Points on a hilly landscape, in no order, each with its height.
From any point a climber steps to the highest of the 3 points nearest to it. It stops when none of these is higher. Distance is the straight distance between rows; heights are no part of it.
<10>: [127 167 168 158 139 101  99 104 160  93 127]  (h 48.3)
<213>: [121 122 111 124 143 131 127 129 122 141 123]  (h 43.0)
<166>: [103 123 102 124 147 166 135 131 105 137 121]  (h 45.7)
<621>: [124 152 146 163 132 188 112 114  77  95 138]  (h 37.8)
<246>: [124 121 119 126 136  95 125 129 148 134 117]  (h 42.5)
<299>: [140 170 185 169 126 124  97 101 132  87 128]  (h 66.7)
<237>: [ 71 171 140  96 162 111 115  94 187 126 126]  (h 9.0)
<45>: [146  80 101  88  99 109 151 168 133 163 134]  (h 45.5)
<35>: [117 185 215 144 109 169 117  70 125  88 136]  (h 28.3)
<651>: [ 99 121  89 112 147 193 150 127  95 150 127]  (h 48.0)
<316>: [124 136 119 155 142 144 110 129 109 121 122]  (h 46.5)
<155>: [133 153 153 148 148  60 109 108 188 104 119]  (h 44.6)
<625>: [170 144 160 195 130 111  95 120 111  94 136]  (h 59.1)
<471>: [130  81  89  73  92 137 168 168 121 166 137]  (h 43.7)
<315>: [157  96 102 126 115  93 132 152 130 150 116]  (h 47.8)
<521>: [ 89 161 138 110 155  98 117 105 187 117 120]  (h 13.9)
<349>: [116 102  95  97 125 138 151 152 115 159 124]  (h 38.8)
<670>: [125 165 162 161 135 158 105 104 111  93 134]  (h 42.4)
<615>: [148  78 104  46  55 113 168 190 135 154 159]  (h 61.7)
<332>: [ 99 127 111  84 136  99 139 133 176 149 113]  (h 15.1)
<9>: [177  86  86 169 115 146 116 152  57 142 128]  (h 28.8)
<81>: [130 125 109 149 135 165 114 130  83 123 121]  (h 50.0)
<51>: [124 125 128 112 137  66 124 129 184 142 118]  (h 29.1)
<611>: [155 160 171 184 140  65  97 106 170  89 135]  (h 48.5)
<453>: [100 177 167 137 140 138 109  99 151 101 130]  (h 25.1)
<672>: [110 148 119 147 147 201 127 118  76 109 128]  (h 35.3)
<194>: [ 92 128 111 103 150 134 136 121 149 142 118]  (h 35.0)
<164>: [151 159 184 185 115 149  99 107  97  85 133]  (h 47.9)
<555>: [170  98 106 153 122 109 121 143  95 138 117]  (h 42.7)
<341>: [153 116 120 162 131 133 112 139  91 128 122]  (h 40.7)
<78>: [181 115 112 180 128 134 103 136  71 116 132]  (h 33.8)
<185>: [144  94 115  85 102  81 148 155 166 156 133]  (h 53.7)
<48>: [123 183 231 147  87 182 131  67 109  92 135]  (h 21.9)
<247>: [111  93  88  59 114 128 167 158 139 167 136]  (h 40.1)
<486>: [127  82  77  85 113 160 163 164 100 172 129]  (h 41.1)
<436>: [115 156 146 151 146 132 107 107 129 105 127]  (h 34.9)
<350>: [103 116  86 129 150 200 144 132  76 138 129]  (h 49.6)
<256>: [134 103 107 104 124  93 141 145 150 146 118]  (h 45.4)
<589>: [101 100  69  78 133 182 172 148  98 165 135]  (h 37.6)
<622>: [119 148 147 140 146 102 110 118 160 118 121]  (h 42.9)
<675>: [ 84 132  96  93 151 147 145 122 139 147 126]  (h 34.0)
<173>: [139  86 107  56  75 107 168 182 147 162 143]  (h 49.9)
<678>: [147  98 122 104 114  54 139 150 179 149 119]  (h 34.5)
<201>: [ 87 116  89  85 146 163 170 135 127 163 125]  (h 37.5)
<492>: [144 131 131 158 141  99 116 128 139 118 125]  (h 35.6)
<43>: [188 161 216 206 111  99  98  92 126  70 147]  (h 38.5)
<390>: [169  75  96 117  94 113 147 167 104 159 133]  (h 42.6)
<335>: [155 101 110 150 123 101 127 142 116 133 119]  (h 57.1)
<276>: [ 95 148 126 136 150 170 124 111 113 121 131]  (h 40.0)
<624>: [ 76 118  86  65 140 146 164 131 152 161 129]  (h 50.5)
<32>: [115 185 217 143 113 141 115  80 149  83 134]  (h 36.4)
<495>: [ 89 143 122  99 152  95 130 116 180 132 112]  (h 4.6)
<469>: [140 103  90 148 130 183 127 146  59 143 122]  (h 62.1)
<132>: [159 125 138 158 146  65 111 126 164 120 122]  (h 39.5)
<38>: [149  94  96 138 126 147 129 147  76 148 116]  (h 48.7)
<188>: [ 92 180 176 123 145 114 107  89 181 100 128]  (h 19.5)
<433>: [171 154 188 195 117 118  96 102 117  82 138]  (h 50.1)
<653>: [163 151 175 184 136  87  97 113 144  89 130]  (h 65.8)
<305>: [108  83  83  40  94 162 183 169 124 176 150]  (h 32.4)

Two climbers start at each pair of points below. Name the first point that both come to, or write none.
<436> / <132>: none
<453> / <492>: <10>
<246> / <155>: none
<390> / <589>: none

Call two points neighbours if one is among the 3 nearest of the other. Go from one point of each pair to the other, from neighbour to neighbour, staying as high as possible. Name the lowest point that can't be avoided.
<299> / <653>: <433>
<653> / <469>: <621>
<335> / <185>: <256>
<615> / <185>: <45>
